Each row is a point on a landscape with many valleys, with its height.
A ball rolls from a point to the lowest of its 2 nearest points, and stops where none of them is lower. Distance is the straight distance between rows; heights are no part of it.
Z_912 h=570:  28  19  38  10  -7 -37   9 -14  -4  37 -15  -1   3  -8  18 -16  -2  12  26  14 -13   7   1   0  12 -41 -11   3
Z_766 h=374: -13  -5   9   5  -9  -6  17  -8 -20  28  -1  -1   9   3  23 -40 -46  26  15  -4 -20   3  16  24  26  27  -6  11
Z_952 h=449:  -5  14  24   5   9  -8  -9 -22   2  27 -17   4  13  33 -20  16 -27  14   4 -38  35  12 -19  -5   3   5  13   1
Z_29 h=94:  -9   9  33  23   7 -27   7  12 -11 -22  24   8 -10 -13  19  -8 -22  18   2  26 -11   4   6  12  -9 -17  28 -14
Z_224 h=336: -10  10  -1  26  17 -12  13  18  11  28   8  15   7  46  19  14 -30 -14   6 -38  13  13  19  -1   4  10  -7  -8
Z_990 h=349: -16  22  22  18  19 -29   7 -17  16   4 -26  -2  15  27  -2  42   9  15 -23   8   2 -20   8   6 -19  12  17   4
Z_755 h=119:  -2  -7 -21  20  -5 -18  15  28  29  10 -18  10 -23  30  18   9  13  10 -25  22 -10  -5  11 -20 -16   5   2   1
Z_788 h=511: -21 -23  25  15  25  -5 -26   7  11  -2  -9  -3   6  16  24  14 -35   0 -28 -15  36  31 -33 -10  22  -8  -1 -20
Z_713 h=458:  -9  -3  36   1   7   4 -38   2   7 -20  -8 -10  16  28   7  39   6   0 -19 -19  46  15 -33   3  17   6   5  -5
Z_539 h=368: -22 -25 -50 -41   7  31  -5   1  -8 -34  -8 -17   6 -29 -14  -6  10 -17 -18 -12   7 -10  -4  11 -10  22 -19   8
Z_408 h=186:   9  -7 -20  16  -5  -3  -1  31  17 -10 -15  -8 -12  28  32  28   5  -9 -25   3  10   0  -6 -11   3  14  -8   3
Z_451 h=51:  16 -22  -9 -28  19  -1 -21  12  11 -17  -1 -21   9  -6 -19  -1  14  17 -24  -6  47  -5   6 -25  -4   7 -20 -11
Z_824 h=232: -16 -21   7   5  24 -19  22  -9   7  19 -21  -3  -4   7  34  -2 -38   2 -15 -13 -12  11   0   5   9 -15   7   2
Z_493 h=224:   3   6  19 -24  -5  12  -6   1  -4  -9  15  16  -3  20  -9  37   6   0  12 -36  19 -11   6  12 -14  -4  11 -11
Z_242 h=384:  -3 -10 -18  22  12  -2  34  19   0   8   2  12   4  43  18   6 -30  -4   3 -37 -28  15  31  12  17  16   5  11
Z_633 h=174: -25 -24   4 -25   3   1  12 -21   5  13 -19   3  10   1   1   4 -25  15  -1 -15  13   0  -7 -14 -42 -15   3 -39
Z_18 h=473:  41   2  20  18   1  -9 -21  -4  -1  26   0  -3  12   8  15 -19 -13 -20  14 -27  17  41 -13   9  37 -29  14  12
Z_620 h=287:  13  16 -12   2  10   1   8   5  -3   3  41  11   0 -33 -17 -46  18 -13  24  14 -36   5  34  -3  13 -17   2  17
Z_349 h=426: -21  16  10   2  -1   8 -33 -14   2 -21  35   4  -3 -47 -25  11  17   7  -9  28  14 -13 -12 -18 -16   8 -24 -33
Z_136 h=109:  -1 -12  16  -5  -1  -1 -15 -11   9  -1   4  10  -4 -12  11  12  -6   8   0   0  15  11 -14 -29 -11 -18  -9 -44
Z_5 h=121:  19  18  22  13  21 -20  27   3 -12  -8 -20 -10   9 -27  -4 -21  14  -4  12  47 -29 -15  -1   6  14 -26   4  14
Z_901 h=427:  -4 -22 -62 -16  -8  28   9  -3  -6 -12 -44 -16  11 -13 -15 -17   2 -10  -6   5 -10  -2 -10  -4  -7  27 -13   9
Z_836 h=266: -10   0  17 -17 -16  15 -13  -5   0   9   2  13   9  35   5  45   3 -14  17 -52  37   3  -6   8 -20  -1 -10 -37
Z_247 h=246: -15  21  34   2  16 -28   7 -21  -5  13 -18   1   6   0 -11  29  -4   9   1  27   3 -23 -18 -16 -45 -33  -4 -28
Z_95 h=44:   6  -7   5  -2   5 -22   3  14  27  11  -6  19 -19   0   5   4   7  19  -6   5  14  -1   6 -33 -15 -25   4 -24
Z_565 h=400: -23  20  11   8   3   6 -22 -11  -1 -24  12  -1  11 -22 -16   8   3  12 -11  15  19 -24  -1  -1  -8  42   1 -28
Z_953 h=430: -18 -10 -25  15 -23  14  43  16  -2  -2  -8  13  -1  45  16   6  -5   5   6 -27 -33  -4  30  28   2  45   2   4
Z_852 h=395:   4  16 -14  -6  -5  14 -41   7   9  -2  43  -6  -8 -14  11  14  20 -48  -3 -19  31  18 -17  -9   4  -6 -28   7
Z_100 h=169: -15  13  32  26   0 -41  20  12  13   3   3  15 -10  13   3  -2   7  36  -7  24 -10  -1  21   7 -25 -16  39  -4
Z_52 h=692: -31 -13  -8 -24 -10  -1  29  -7 -19  17 -45   7 -14   8   5 -15  -7   2   9   1 -27 -19  -9  14  -6  -9  15  25
Z_805 h=293:  -4  12  13   0 -27   5  -8 -23   0  12  56  16 -12 -31  31 -19  19 -17  22 -10 -26  27  19  11  22  -9 -13   2
Z_677 h=307:  -2 -26  12   2   7 -13  20 -20  -4  34 -33  -6   9  -4  35 -30 -36  15  -5  -8 -30  13   2  14  42  -6  -7  13
Z_117 h=30:  13   1  25  23  34 -26  17  -2   0 -11 -16 -10   0 -30  25  -8 -11  -7  -3  28 -25  -1 -11   1  35 -29  -1   8
Z_101 h=144:   6  -4   8   4  30  -4   4   0  -7   1   3   3   1 -15  16 -11 -32 -16   9  -9  -9   5   4  -6  26 -17   2  -5
Z_377 h=312: -15  -6 -37 -27   5  35  -6  11  -9 -39  19 -11   9  -6 -49  -4  21  -2 -16  -4  -2 -26  15  23 -15  40   1  21
Z_286 h=199:  12  25  32  21  13 -42  16   4  11  -6 -26   3   0  -5 -12   4  28  23  -1  32 -14 -13   4  -5  -8 -26  27   8
Z_61 h=344:  -3   3 -14   6 -22  18  -7 -19  13   3  43   3  -8 -18  20 -17  18 -27   3 -27 -14  26  14  15  22  22  -3  16
Z_925 h=429:  -7   5   5  18 -13 -16  28   8 -14  18  -9  -1  -6  30  17 -24 -18  28   3  21 -37  -7  17  17  14  24   7  33
Z_707 h=525:  51  19  29  31   9 -38  -7  -1  -6  37 -10  -5  11  -8  10 -18 -14  -2  12  -6   1  25  -8   5  39 -46  -2  14
Z_295 h=297: -10  21  30  -7  15 -19  -9   0  -2 -18 -17  -7  10   3  -9  39  14  10 -15  22  13 -42  -3   6 -37  -8   5 -21
Z_955 h=185:   4   1 -20 -21 -12  20 -27  -6  20 -20  46 -18  -4 -18 -29  -6  32   7 -22 -16  36   5   1   2 -15  23  -7  18
Z_839 h=463:  35  -6 -39  36 -10   9   3  22 -15  -9  15 -18  -3   1 -16 -17 -26  -9  -8  42 -38  20  -2  -8  21   7  -8  28
Z_967 h=301: -18   1 -13   0   6   4  11  13  17  20  -4  10  11  48   7  25 -19 -11   6 -55  36   4  12   4 -18  20 -13 -26
Z_336 h=338:  18   7   2  31  11 -24  13  17  -3   4  27   7  -4 -32  13 -50  -8   4  10  31 -32  11  28   4  26 -14  -2   0
Z_564 h=603:  21   4  31   9 -24 -23   4 -18  -8  40 -11   5 -19 -32   4 -40  -8  27  24  33  -6   5 -21  -6  18 -37 -13   4
Z_165 h=487:   1  13  21   5 -13   0  -7 -31  -9  30   2  14   3   1 -23 -12 -31  25  25 -21  20   6  -9 -11   3  15   5  -8
Z_404 h=485:   9 -13 -63  -2 -11  28   8  18  -4  -5 -27 -10   9  26 -47   6 -12   6  -6   2  -7  -7   3 -21 -15  36 -19  16
Z_716 h=446:  12   2 -14 -11 -16  10 -19 -12   0  13  26  -8 -23 -35  19 -17  -6 -36  16   4  17  16 -25  -2  -4 -23 -14   5
Z_983 h=350:  -5   6 -10 -20  12  13  -8  21  -2 -24  -5   9  -3 -14 -26  10  56 -10 -10  32 -16 -45  15  -8  -6  -5   3  -3
Z_987 h=273:  39  -8 -39   9 -10  21 -19  13  14 -17 -13 -28  12  11  15  21  27 -32 -16   5   7  25 -10 -16  11  11 -16  10
Z_293 h=126:  17 -19  -2  -6  11  -5 -12  18  24  -6  -7 -20  20  25   9   8   3  10 -25 -23  53  20   8  -7 -12   6   0 -19
Z_42 h=164:  14   3  29 -20 -14  -1   5  -8   1  -7  10  18  -7   9   1  15  18   6  22 -18  -8  -1  11   9 -11 -29  37  -7
Z_229 h=662: -16  -7  19 -21 -25  -1  12 -27 -19  15 -22  11 -16 -10  15  -6  -2   8  23   9 -20 -12 -19   1   1 -11   5   0
Z_320 h=269: -14  -7  15 -42 -25  26 -16 -22 -19 -11  -3   8   3 -11 -19  24  23  -2  17   7   5 -31 -12  11 -45 -11   1 -33
Z_557 h=356:  22   2 -14 -10   7  14 -13 -16   5   2 -26 -16  18  -6  16  10  22 -44   7 -15   8  12 -15  -7  25  -5  -9   5
Z_228 h=390: -15  30  -4   0  11   6 -12  -2   9 -19  32   4 -10 -51 -29  -4  48 -21  -7  32 -16 -26   4 -12  -4  -8 -17   1
Z_625 h=252:  22   3 -31  -2  -6  27 -11   0   8 -37  24 -27  16   1 -39  -3  25   9 -18   5   3   4   3  15  -8  35  18  35
Z_124 h=168: -27  -6  17  -4   3 -12  10  31 -14  -7  34  18 -24   8   4  -6 -26  16   3  23   5  -8   5   0 -46 -27  18 -26
Z_968 h=403: -15 -19 -34   3 -22  23  -3  -3  16 -11   7   1 -16 -19  20 -18  13  -6 -12   1  -2   7  -2   1  14  39  -2   0
Z_481 h=633:  -6  -2  26  -4 -25   1  -3 -35 -10   8   0   8 -21 -39   2 -25   8  15  21  34 -15   3 -26  -9  12 -16  -2  -1
Z_155 h=184:   0  16  22  -4   0 -11  -4 -13  -1   2 -14   8 -10 -23   3  23  14 -11  15  28   0 -21 -28 -26 -11 -35 -24 -28
Z_705 h=122:  10 -15  -1 -33   8  13 -23   6  -1 -20  30 -11  -8 -13 -28  -5  -4  21  -5 -16  48   6  -2  -5  -9  -1  -1  -1
Z_650 h=481:  14  13 -11  27 -19  -3  14  17 -31  -2  -3 -14  -9  21   8  -9  -9   5   7  44 -43  -4   0  10  18  20  -5  48
Z_742 h=314: -30 -13   0 -29 -25  33 -19 -15  -1 -14   7  20 -14 -19 -25  20  29   5   0  -9  -2 -32   0  10 -12  22  -2 -20
Z_412 h=464: -14 -16 -33  13  -7  17  31  21  15 -11 -21  14  -4  48 -12  33   9  12 -14 -35 -20 -14  20  14   1  45  -4   5
Z_566 h=503:   5 -19 -39  -6   6  16  11  24  10 -16 -25 -13  12  51 -33  36   5  21 -27 -25   9  -8   9  -6 -12  38 -19  13
Z_456 h=348:  20  15 -39   6 -10  22 -28   1  14  -5  34 -27  -3 -12   4   3  29 -46 -19  -6   5  20 -13  -4   2   7 -22  33
Z_791 h=726: -12 -25 -34  -9 -13  14  34  20 -28  12 -46  -7 -10  13  -7 -36   0  -2   3  34 -41  -5 -12   5   0  -8  12  39
Z_939 h=399:  48   2 -17  51  11 -20   3  26  -6  12  10  -6   5  -6   2 -33 -37   2 -10  22 -22  18  12   2  30  -5  -3  12
Z_161 h=233:   6  13   5 -22  -7   4   3  -1 -11   0  39  20  -5 -13   4 -13   6 -22  39 -11 -17  -1  29   4  -4 -21   8  -7
Z_497 h=303:   5   3 -14 -21  16   0   4  34  -5 -25   4  -5  -3   0  -5   0  15 -10   0  19   5 -24  17  -2 -24 -12  13   1
Z_354 h=360: -28  -5  -5  -3 -11  17  -3 -14   2 -10  14  17  -9 -18   5  -6  -7   3   2  -7  -1  -7   6   1   7  37   1 -22
Z_164 h=237:   6  -8 -20  -7  20  11  10   9 -11 -21   0  -6  -2  -6  -8 -13 -15  -4  -3   3 -15  -7   1   5   9   6  20  24
Z_593 h=523:   1  36  24  18  -8  -1 -24 -30 -22  15  36   6   9 -18 -13 -15 -22   1  28  -9  14  15  -8   1  22  16  -7   3
Z_897 h=402: -15   2  27   7  22 -12  -3 -18  13   5 -23 -15  21  41   5  40 -14   7 -24 -26  29   8 -15  14  -4   9  22  10
Z_368 h=418:  30 -11   6  -9   7   7 -12 -13  10  18 -27  -1  22  10  14  -1   7 -29  13 -42  13  32  -8  -2  32 -26  12   3
Z_919 h=223: -36 -12   2 -44  -2  12  10  -8 -19   2 -20  11   6   1 -28   2   1  12   9   4   6 -26  -4   0 -49 -13  11 -32

Where does a ball stop that starts at each point below?
Z_742 => Z_95
Z_404 => Z_451
Z_990 => Z_95
Z_566 => Z_42
Z_839 => Z_42

Call two points neighbours if one is among the 2 nearest of the other. Go from one point of each pair to the other, from neighbour to neighbour, staying as low as possible. Name the highest point that can't be avoided.
Z_117 and Z_95 => Z_349
Z_42 and Z_987 => Z_968
Z_117 and Z_29 => Z_286
